The views of a scene show one set of named points, each view turned or mirrored, and shifted as a whole, with a little noise and some points left out.

Scene 1
View 1
q851: [ -3  11  -2  -2   6 -17  10 -11  -9   4   3  -5   4  -5  12  -4   5  -1
 -11   2   8  -7  -1  -7  13  -1  -2  -4]
q524: [ -3   6   6  -4   0 -17  13 -10 -11   7  -2  -7  -7  -6   9  -5   4   2
 -14   2  10   7  -1  -2   6   6  -4  -5]
q330: [ -2  -1  -5  -6  14   3   7   0  -6   6   6 -21  10 -11  13  -3  -3  -6
  -8  -1   9  -3   0  -2  29   1   8  -7]
q871: [-11  19   8 -17  -6 -29  28 -21 -17  12  -4  -2  -9  -2  14 -13   5   8
 -16   2  16  11   0  -6  -4   5   0  -6]
q774: [ -1  18   4   2   9  -9   4  -3  -7  -1   4  -2   2  -1   9  -1   6  -5
  -6 -12  10   3   7 -10  13  -6 -14  -3]
q887: [ -5   5 -11  -1  25   1   5  -6 -15  11   7 -18  17 -20  19 -11   6 -20
   0 -10   4 -14  -9  -4  27 -10  13 -19]
q42: [ -1   1  -8   8  11 -21   4 -14 -12   9   1  -5   6 -13  12  -7  11  -9
  -9   6  -3 -19 -14  -3  13  -2   4 -14]
q379: [  4 -12   0   3  11  10  -3   6  -2   3   3 -25   2 -12   5   4  -3  -8
  -9   0   6   3   1   4  29   7  -1  -6]
q138: [  3  -7   5   2   6   3   2   3  -5   7   0 -20  -6 -10   4   1   0  -7
  -9  -2   8  10   1   3  19   8  -6  -7]
q841: [  4   1   1   9   4 -11  -2  -4  -1  -2   2  -5  -1  -3   3   3   7  -1
 -12   5   4  -8   1  -4  15   3 -10  -1]
q687: [  8  -7  16  12  -8  -3  -6   7   1  -1  -6 -11 -23   0  -9  10   3   3
 -16  -3   9  23   9   4   6  14 -31   1]
q269: [ -3  16  -1  -1   8 -12   8  -8  -8  -1   6  -3   7  -1  12  -3   5  -4
  -8  -3   8  -8   4 -11  17  -6  -3  -2]
q180: [ -7  17   0 -11   1 -16  19 -14  -6  -1   6  -3   7   1  15  -5   1   8
 -14   6  14  -7   5 -10  16   2   4   3]
q13: [ -1  -3   3  -4   8  -3   9  -4 -10  11   0 -18  -3 -12   9  -4   1  -5
 -10  -3   9   6  -3   2  17   6   1 -10]
q85: [ -8  15  -2 -13   8 -13  18 -12 -11   5   6 -10   8  -5  16  -8   1   0
 -10  -1  14  -2   1  -7  17  -1   8  -5]
q294: [  7   0 -10  18  22   8 -15   9   2  -6  10 -14  16  -9   6   6   6 -18
   0  -7  -1 -20   2  -8  34  -9  -9  -7]
View 2
q138: [ 18  -2  -5  13   3  -5  -5   4  -1   0  -1  -7 -17  -4   0 -15   5   1
  -1 -10   5  -3   5   5   2   9  -4  16]
q294: [ 11   4  10  16   8   4  -3 -18  -7   3   3  -5   1 -11 -24   0  20   6
  -1  -8  22  -3   1  26   3   0   0  38]
q841: [ 11  11  -5   3  -2   4   0   7  12   0  -7  -6 -10 -11 -11 -11   5   3
  -3  -6  11   3   1  11  10   7  -1  27]
q85: [  6  11  -2  -8  -7  -2   9  -1  17   6   0  10   4  -4   4 -12  11 -10
   3 -14   9   2  11   5   2  10 -13   2]
q851: [  7  14  -4  -5  -5   1   8   3  20   3  -5   5  -1 -10  -4 -10   7  -7
   2 -10  12   4   6   5   6   8  -5  14]
q180: [  3  17  -2 -18 -11   5   8   5  22   6  -3   6   5  -8   3 -14   5  -6
   0  -8   6   9  12   6   8  13 -11   9]
q13: [ 15   0  -7   9   1  -9   0   4   7   2  -1   0 -13  -4   3 -14   8  -4
   4 -13   8  -3   8  -1  -1   8  -8   8]
q379: [ 16  -5  -1  13   1  -3 -10  -2  -9   5   5 -10 -15  -5  -4 -10  11   6
   0 -10   7  -3  11  10  -2  11  -9  20]
q330: [  8   1   2   5  -3  -4  -1  -8  -1   7   6   2  -5  -4  -2  -7  16  -2
   4 -13  11  -2  14   8  -4  10 -14  12]
q42: [  5  14  -7   7  -7  -4   8   2  22   5  -5   5 -11 -18 -15   1  15  -8
  12 -13  26  -2   9  -2  -1  -1  -4  20]
q524: [ 13  11 -11   0  -3  -4   5  14  20   0  -7   1 -11  -5   4 -17   2  -9
   1  -9   5   2   6  -2   6  10  -5   7]
q887: [  7   1   4  13   1  -9   7 -21   3   8   6  13   1  -8  -8   0  25  -9
  12 -20  26  -9  12   5  -9   0 -11  11]
q774: [ 16  11  -1   0   7   1   8  -2  14  -5  -7   6   6  -2  -2 -17   6  -6
  -4 -10   8   0  -5  14  11   4   1  15]
q269: [  7  14   1  -6  -1   4   9  -3  17   2  -4   7   5  -8  -5 -12  10  -7
  -1 -10  11   3   3  10   8   6  -5  16]
q687: [ 28   3 -14  13   9   0  -8  23   4 -11 -13 -20 -22  -2   1 -28 -12   6
 -12  -1  -6   3 -10   7  17  12   9  23]
View 3
q294: [ -1  11 -19   6  -5  27  21 -14 -15 -28   2  11  22  14  -9  29  -8 -16
   2 -16  -3 -16   2   8  17  -5 -23   2]
q841: [  0  -3  -9   6   0  17   4  -2 -21  -3  -5  -1  13   3  -3   5  -8  -9
  -3  -5 -13 -12  -8   4   7  -8 -11   2]
q330: [ -8   3 -14  12   4  20   7   0   6 -23  -6   2  -1  12  -5  10 -11  -9
   7  -1  -3 -20  -4   3   6   4 -15   0]
q379: [ -7   8  -6   5   6  20  10   0  -5 -17  -6   5   4   7  -5   9 -15 -13
   7 -12  -8 -25 -10   9  15  12 -18  -9]
q85: [ -4  -8 -16  16   1  17  -4  -2   4 -16 -12  -8  -6  10  -1   0  -5  -3
   6   9  -1 -10  -3  -6  -5  -7  -6  10]
q851: [ -2  -7 -14  13   0  16  -3  -4  -7  -8 -12  -5   5   6  -2   2  -7  -3
   1   3  -8 -10  -3  -2  -1 -12  -9   9]
q774: [  5   0 -12   8  -7  23   0 -16 -18  -7 -11  -4   9   9  -1   2  -1  -3
   8 -10  -3  -5  -4  -4   4  -3  -2   9]
q42: [ -8  -4 -21  12   0  15  -5  -7  -7 -13 -19   3  14  -2  -9  10 -18  -6
  -5   9 -14 -20   8   6   2 -21 -20  13]
q871: [ -2 -14  -9  15   1  10 -23  -3  -4   6 -25 -15 -10  -3   2 -20  -8   6
   6  15  -8  -7  -6  -9 -10  -9   5  13]
q687: [  6   6  10  -4   2  16  -1  -4 -36  16 -12  -3  12  -9   1 -13 -12  -7
   8 -24 -18 -15 -19   9  16  16   0 -10]
q269: [  1  -6 -16  12  -4  19   0  -8 -10 -11  -8  -5   7  11  -3   5  -3  -3
   2   0  -4  -7  -3  -5   0 -12  -7  11]
q524: [ -2  -6  -7  10   2  15 -10  -3 -10   1 -19  -6   0  -1  -1  -9  -9  -1
   5   2 -12 -13  -7   1   1  -3  -5   5]
q180: [ -1 -15 -13  16   2  14  -3   4  -4  -7  -5 -10  -3  12   0  -3   0  -4
  -2   9  -4  -5  -9  -7  -6 -13  -3  10]
q138: [ -4   7  -4   5   4  17   2  -3  -9  -9 -13   1   3   1  -3   1 -15  -8
   9 -11 -10 -22  -9   8  12  12 -12  -6]
View 4
q180: [ 21  11  -1  11   0  -7   9   4  -1   7   4 -15   4  13   7  -3   8   9
  20 -12  -5  13   2 -21  -4 -11  10   1]
q269: [ 14   8  -5   7  -9   6   5   1   5  -1  -1 -11   8  16   6  -9   3   6
  16 -11  -2   9   3 -21   1  -8  11  -9]
q871: [ 26  20  10  10  10 -13   8  -1 -10  12   9  -5  18  19  17  15  18  -1
   9 -13  -4   7  -4 -24   9   6  18  -1]
q379: [ -5  -8  -3   7 -24  14   3   1   2 -11  -2   4  -4   8   4 -16   2  13
  22  12   8  -1  11  -5  -7  10  -7  -7]
q851: [ 15   8   0  10  -8   1   6   5   1   2   2  -9   8  15  10  -4   3   5
  15 -10  -5   6   2 -20  -1  -3  10  -7]
q524: [ 12   6   6   8  -4  -3   7   0  -4   5   7  -1   7  14  13   7   9   2
  10  -5  -2   3   4 -20   5   7  10  -5]
q138: [ -3  -4   2   4 -17   7   4  -1  -2  -2   3   6  -1   9   9  -1   8   7
  17   9   6  -2   8 -10   2  13  -1  -6]
q887: [ 15  14  -7  13 -18  17   3   9   2 -21 -16  -5  21  27   3 -33   0  10
  22  -5   8   3   1  -6 -16   8   2 -18]
q841: [  1  -6   0   6 -17   9   6   3   7   1   5  -7  -3   8   9   0  -2   5
  13  -4  -6   3   8 -20   5  -4   7  -9]
q13: [  7   4   5   9 -10   2   5   2  -6  -3   1   3   8  14  12  -4   9   7
  17   5   6  -1   4 -11  -2  16   2  -6]
q85: [ 22  15   0  11  -2  -4   6   3  -3   1  -1  -8  12  18   8 -10  10   9
  20  -8   1   9  -1 -17  -6   0   7  -3]
q687: [-15 -12   2  -7 -15   7   5 -15   2   8  16   8 -12   1  11  21  14   1
   4  12   1  -3  11 -19  28   3   5  -7]
q42: [ 14   3   7  20 -19   8   5  19   3  -7  -1  -8  14  18  15  -7 -11   0
  11 -13 -10  -1   3 -19  -9   8  11 -17]
q294: [ -6  -8 -13   5 -33  28   3   5  14 -18 -10  -8  -2  12  -2 -28 -10  12
  21   0   1   2  11 -11  -5  -7   0 -20]
q330: [  9   4  -2  12 -14   5   5   6  -1  -7  -5  -1   3  13   5 -18   3  14
  25   3   6   4   5  -8 -15   8  -1  -3]
View 5
q687: [-17 -11   5  19  -4  -5   8  15   1 -10 -10  20 -11  -9   5  12 -10  -4
 -12 -16 -16   1  15 -34  30  -2 -18 -21]
q841: [  1  -5  14   5  -9  -2  -6  -7 -10 -11   0  19  -1   2  21  11  -1  -1
 -23 -11 -10  -4   2 -18  20   5   2 -18]
q774: [  5  -1   4  15 -17  -1   5  -9  -8  -8  13  23  -1  -1   8   4  -9  -6
 -19  -6 -11 -10   9  -8  10   9   6 -25]
q294: [  6  -9  26  -6 -21 -11 -15 -31   7 -13   5  26   6   8  27  -2 -11 -16
 -13 -14 -12 -18 -12 -24   7  14   3 -21]
q180: [  8   9   8   9  -5   3  -2  -8 -22 -10   7  12   8   2  15   8  -8   7
 -25   1  -1   2   6  10  19   0  16 -17]
q379: [ -2 -14  13  -1  -9  -6 -14 -14   3 -12 -11   9   5   5  16   0 -19  -6
  -2 -13  -1 -13   1 -14  17   6  -9  -7]
q138: [ -3 -14   8   2  -9  -5 -11  -9   3 -11  -9  11   2   2  12   2 -17  -6
  -4 -13  -3 -13   4 -17  19   5 -12  -9]
q330: [  8  -8  14  -5 -11  -3 -17 -23  -3 -12  -3   8  11   8  20  -1 -16  -4
  -8  -7   1 -15  -3  -2  12   8   3  -8]
q851: [  9  -1   5   8 -10   3  -4  -8 -18  -8   5  13   2   4  17  11  -2   1
 -25  -3  -3  -7   7   0  15   6   9 -18]
q871: [ 10   2 -13  20  -5  11   6  10 -30  -3   6   7  -3  -2   4  18   2  10
 -26   3   3  -2  23  14  18   2   9 -15]
q13: [  5 -12  -1   6  -9   1  -8  -7  -8  -7  -5   6   2   3  10   7 -10  -1
  -9  -8   2 -15  11  -4  14   8  -6  -8]
q887: [ 21 -13   6  -5 -23   1 -17 -30  -6  -7   5   7   8  14  20   2  -8  -8
 -11  -4   4 -29   1   5  -2  20   6  -9]
q269: [  9   1   8   8 -13   0  -3 -14 -14  -9  10  19   4   4  16   7  -5  -2
 -22  -2  -6  -7   4  -1  11   7  13 -20]

In a view up to two points have been moved. Name them for each view, in the order of its rows, or write none.
view 1 | none
view 2 | none
view 3 | none
view 4 | q379, q887
view 5 | q138, q330

Scene 2
View 1
q786: [-20  -6  -5  14   4  12 -13  -9   0   1  -4 -17  -8   8  -4   7  19  17
   3  -4 -11  -7  24   3  -9   8   2 -19]
q903: [  0   6  18  -3  16   4  15  -5   7  -1  -4  -5   2  17 -10  -2  -5   9
 -10  12   9  -8   1 -20   3   2 -15  -7]
q622: [ -9  18 -15   2 -20   4 -26   1   9  -4 -14  12 -28   2  -5  -4  18  27
 -19 -13  28 -15  28  22   6   8  -6  21]
q448: [ -8 -12  26   0   4  14  -2  -2  -4   6  -4  -2  -9   1  -4   0 -25  -4
  -8  12  -6 -24 -13   0  -5  -3  -1  -6]
q547: [-15  13  -1  -1  -1 -12  -8  -1  10  -7   1 -16 -26  16 -13 -12   7  39
 -16  12  13 -18  10   8   3  -3  12   5]
q65: [  0  15   6  -6  -7   1  -4   1  10  -3 -11  11 -17   9  -9  -7  -2  14
 -20   2  27 -15   6   1  10   1 -16  18]
q110: [  3   6  22  -6  13   1   6   0   9  -2  -1   2  -8   9  -9  -6 -15  14
 -17  12  11 -16  -4 -13   3   7  -7  -4]
q977: [ -3   1  20  -3   1   9  -4  -1   2   3  -6   5 -14   3  -5  -3 -14   6
 -15   6  10 -19  -5   1   2   3 -10   4]
q961: [-15  -2  21   1  27 -15  14  -3   6  -7  15 -34  -8  22 -15  -9 -10  36
  -7  31 -10 -16  -3 -20  -6   0  18 -28]
q277: [  8   3  28  -4   8  11 -18   7   9   2  -4  17 -16 -14   3  -3 -22  17
 -23  -2  10 -22  -1   3  -1  23  -6  -5]
q830: [ -6 -11  12   8   4  24 -17  -3  -1   7 -10   3  -5  -5   3  10  -1   0
  -4  -7  -7 -14  12   2  -8  14  -8 -14]
q288: [  7  23  10  -9  16  -8  25  -3  16  -8  -4   2   2  25 -16 -10   5  22
 -17   9  29  -2  10 -27  14   2 -25   4]
q829: [-12  12   2  -3   4 -13   6  -3   9  -7   2 -15 -17  23 -17 -13   5  30
 -13  17  15 -14   6  -5   6  -7   2   5]
q838: [  1 -13  34   1  16  20   2  -1  -2   7  -3   2   0  -1   0   4 -27  -7
  -8  10  -8 -20 -13 -13  -7  10  -9 -18]
q505: [ -5  14   4  -3   8  -9   2  -2  10  -7  -2  -6 -13  18 -12 -10   7  31
 -16   8  17 -10  11  -5   6   3  -2   1]
q973: [-18  -6  13   7  14  -1  -5  -2   1  -1   8 -27 -13  12  -9  -4  -3  26
  -4  16 -15 -17   2  -4 -10   2  19 -22]
View 2
q838: [ -6  -9  10 -15  26   4  19   8  -2  11  31  -3 -15 -11   2  22 -12   3
  33 -27  -5   1   5   9  -1 -19   1  28]
q110: [ -3  -1  -7 -11   9  16   8  -6  -5   5  16 -13 -12   0   3   5 -10   7
  13 -11  -8   3   7  -2   1 -11   0  14]
q829: [  3  15  -9   8   0  13   1 -12  -2  -7  -1 -17  -7   7  -1  -9  -1   5
   4   3 -10   6 -18  -4   4   5  -4   4]
q505: [  6   6 -13   1  -5   7   5 -14  -3  -1   4 -16 -10   9   8  -5  -6   6
   0   4  -6   3  -4   0   3   5  -1   5]
q65: [  1  -1  -5 -13 -13  22  12  -9  -6   7   2 -12 -23  -1  11  -1  -4  18
   4   2   9  -3   0 -12  21   6  -8  12]
q547: [  4  11  -2   6  -4  10  -3 -11   2 -15  -7 -15  -7   2  10  -5   5   2
  -3  13  -4   0 -15   1   4  13  -9   2]
q961: [  1  18  -8  15  30   1  -6  -7   2 -17  14 -16   9   7 -10  -2  -5 -11
  17  -9 -30  13 -16  16 -26 -11   3   4]
q622: [  7  -7   3  -6 -32   0   9 -13   1  -2  -9  -8 -26  -3  34   0   4   9
 -12  20  23  -9  -3  -6  29  28 -10   7]
q830: [  3 -15  13  -6   5 -22  23   4   3   9  20   1 -19  -8  22  19  -8  -2
  19 -10  12  -3   1  15  11   3   2  26]
q288: [  8   3 -33  -6 -10  17  16 -22  -9  18  12 -21 -17  23  -7 -12 -19  14
   6  -6  -9  12   2 -13   6  -5   5   8]
q973: [  1   7   7  13  23 -12   1   0   4 -15  10  -8   1  -2   6   8  -2 -11
  17  -5 -13   4 -17  21 -13   1   0  11]
q903: [  2   0  -7  -6   5   6  18  -5  -5  12  16 -11 -15   5  -3   3 -11   8
  19 -13  -3   6  -3  -1   7  -7   2  18]
q277: [ -7 -15  11 -29   3  17   1   0  -2  -4  17  -5 -14 -20  29  19  -6   6
   5   0   5 -10  29   2   2  -8  -7  17]
q448: [ -8  -2  16  -9  20  10  11  11  -2   3  18  -1 -15 -18   3  17  -1   5
  29 -19  -1  -2  -7   7   7  -9  -8  25]
View 3
q65: [ -9  13   9 -12  16  18  -3  -3  12   9  -9   3  -9  11  -8  -4   9 -21
   5 -26  -7  -4 -33 -16  -7 -15 -25  -2]
q622: [  1  18   9 -23  36  -5   0 -25  31  20  -4   9 -15  20   2  -2  -8 -24
   6 -22 -14   2 -23 -34  -4 -29 -25 -13]
q829: [ -2  15   3 -22  -4  11 -15   9  11  10  -2   9   0  14   1   6  -2 -18
   7 -10  -8   1 -24  -5 -14  -4   4  13]
q903: [ -6   6   9  -1   7  25 -10   8  -8   8   3  -6  -4  -1 -14  -8   5 -16
  -5 -13   4  -4 -20   1  -4  -6 -10   5]
q786: [  9   9  11  -7  21  -6 -14  -7   6  22  25  -5 -10   1  -4  -7 -27 -12
 -17   1   6   4   6  -8   1 -14   4  -6]
q830: [  6   0  13   5  19  12  -9 -17   2  15  16  -6 -21 -14 -18 -15 -10 -12
 -22 -11  10  -3   1  -7   2 -16 -15 -17]
q838: [  0  -6  10  13  -7  34 -14  -2 -13   4   5  -5 -21 -26 -27 -16   9  -5
 -21 -13  14  -7  -5   9  -5  -3 -12  -9]
q961: [ 10  10   0 -14 -30  15 -27  17 -11  12   9  11   2  -1  -6   4  -5  -7
  -7  13   1   4  -3  20 -22   8  24  14]
q448: [ -5  -5   9   7 -11  26 -16  -4   6  -2   2  -1 -25 -22 -20 -10   1  -6
 -16 -21   8  -5  -7  -1  -8   1  -7  -9]
q973: [  9   8   4 -11 -16   7 -23   2   4  14  13   8 -11  -5  -6   0 -16  -7
 -13   6   3   5   6   5 -14   0  17   1]
q547: [  3  18   3 -26  -3   2 -14  -4  19  15  -3  15  -6  16   3   6  -9 -15
   8  -8 -12   4 -19 -12 -17  -9   2   3]
q110: [ -1   9   9  -6   4  27  -8   4  -7  10  -4   0  -4   0 -14  -6  15 -19
  -2 -13   2  -4 -23   1 -11  -9 -17   2]
q977: [ -4   5   8  -1   3  24  -8  -6   6   5  -5   1 -17  -8 -15  -9   7 -13
  -6 -22   1  -5 -19  -6  -8  -9 -16  -5]
q277: [ 12   7   7  -2   0  23  -9 -27  -3  14 -10  12 -23 -13 -20 -11  21 -14
  -9 -10   3  -5 -11  -6 -15 -20 -31 -21]
q505: [  2  18   6 -18   7  12  -9   2   3  17  -2   7   1  14  -3   2   2 -21
   4  -6  -6   1 -22  -4 -12 -11  -5   6]
View 4
q838: [ 15  -6  11  14  -7   4 -19  -5  18   4 -29 -18 -18  10  -5   2  28  -6
  -2  -9  -1  10  13 -17  14  -1   9 -14]
q505: [ -4  13   3 -21  13   9   2   9  -6   7   6   1  10 -14   1   7  14   1
  -6   2   0  -8 -10  -1   4   0  -5   0]
q277: [  7  -3   9  -6  -9  19   4   8   7  -5 -14  -7 -18  -7  -2  -7  27 -20
  -9  -2  -5  14   1 -20  29  25   3   0]
q65: [ -6  -7  -3 -23   5   1  17  15  -8  -3   5  -9  -1 -12 -10   9  20 -12
 -22  -3  -5   0  -7 -18  11   1  -9   2]
q977: [  3  -3   1  -8  -4   1   6   5   5  -4 -12 -11  -6  -4  -4   5  22 -11
 -12  -4  -6   2   5 -14  15  -1   1  -9]
q973: [  6  25   3   0  -5  10 -10 -12   6   1 -16   3   7  -5  13  -6  17   9
  14   3  -5  -9   2  15   3  -6  13 -14]
q622: [-21   5 -12 -25  -8  13  36   6 -20 -18   9  -1  -4 -16  -3 -13  21 -13
 -26   1 -13  -3  -8  -1   9  11  -6   4]
q961: [ 19  31  13  -7  11   5 -29  -3  13  16 -14   5  20  -9  16  11  12  16
  27   5   1 -14   0  12   8  -8  11 -16]
q829: [ -1  16  -2 -24  13  -2   4   7  -4   4   4   0  16 -19   3  13  12   4
  -3   3  -3 -15  -5   2   4 -10  -1  -7]
q830: [ -8  -1   4  14 -10  20  -2 -11  -4  -4 -16 -13 -23  15  -7 -22  28  -1
 -18  -8  -6   9   2  -6  -2   8  -2   1]
q288: [ -1   1  12 -19  32   1 -12  25  -4  21  12  -9  10  -7 -11  24  17   4
 -16  -4   8   0 -16 -19   0  -3 -17   4]
q448: [ 12  -3  -1   1 -11  -4  -3  -6  15  -6 -25 -17 -11   4  -2   4  23 -10
  -3  -7  -8   4  14 -14  14  -8  11 -19]
q786: [-15  19  -3   8  -6  17   2 -17 -13  -5  -8  -1  -4   6   5 -22  21  13
  -9  -2  -7  -7  -4  18 -14  -4   3  -4]
q547: [ -5  21  -6 -29   4   6  14   5  -7  -4   5   5  17 -22   8   5  11  -1
  -1   5  -8 -14  -8   9   9   0   2  -6]
q110: [  9   3  10  -9   8   5 -10  11   7   8  -9  -8  -1  -6  -2  11  19  -6
  -5  -1   1   3  -1 -16  14   3  -1  -6]
View 5
q547: [ -4  -1  -3   4  -8  -4  -6  24   5  -7   5 -23  -8 -11  -1  19 -23  -6
   4  -5   5   8  -2  -6  -2  11  -5   8]
q903: [-11 -13  -4  -1   7   2   8  -4  -4  -7  -8   7   0   3 -23  11  -2 -11
  -7  -9  -1  -7  -2   0 -14   0   0  -1]
q830: [-15 -36  -3 -19  24  -6 -16  -2 -11   1 -20 -13  -9  -2 -10  10   6 -12
   2 -14 -15 -18  -2   0 -21  -2  14   0]
q829: [ -3   7   0   6 -10  -3   4  14   6 -10   6 -11  -3  -6 -12  15 -19  -6
  -3  -4  10   7  -2  -6  -4   7  -4   5]
q973: [  0 -13  11 -25   5   0  -4  -3   2  -6  -2 -22 -12 -24  -4  -5 -14  -5
  -4   1   9   1  -8 -15 -12   0  16   0]
q977: [-11 -24 -16  -4  14   2  -3   1 -12  -3  -7   0 -11   0 -22  13  -4  -7
  -3 -11  -6  -4  -6   3 -11   4 -11  -1]
q288: [-10   0   1  23 -11  11  22   2  10 -15  -6  18  19  13 -18  28  -5 -18
 -10  -5   4  -2   6   4  -9   4  -7   5]
q448: [ -8 -28 -16 -23  23   0  -5 -12 -18  -1  -8   0 -20  -8 -31  -4  -5  -3
  -6  -9  -3  -3 -14  -3 -15   0  -5  -6]
q622: [-18 -19 -17  17   3 -14 -24  40  -2   1  -6 -31  -6   7   6  45  -8 -14
  17 -21 -17  -5   7   9  -5  14  -8  11]
q961: [  8   0  18 -22  -8  12  13 -14  10 -13   4  -9  -4 -27  -9 -11 -23  -3
 -12  14  21  10 -10 -20  -7   1  14   4]
q505: [ -8 -13   1   4  -4   6   5   6   4  -9  -4  -6   1  -6  -7  21 -13 -12
  -4  -2   0   0   0  -2  -7   8  -3   6]
q786: [-10 -14  10 -19  10 -15 -16  10   2   1 -12 -31  -3  -6   5   9  -1 -15
   6 -16  -4 -14   4  -7 -20  -6  31   6]

In a view up to two points have been moved. Name them for each view, in the order of its rows, or write none.
view 1 | q903
view 2 | q277
view 3 | q110
view 4 | q622, q830
view 5 | q505
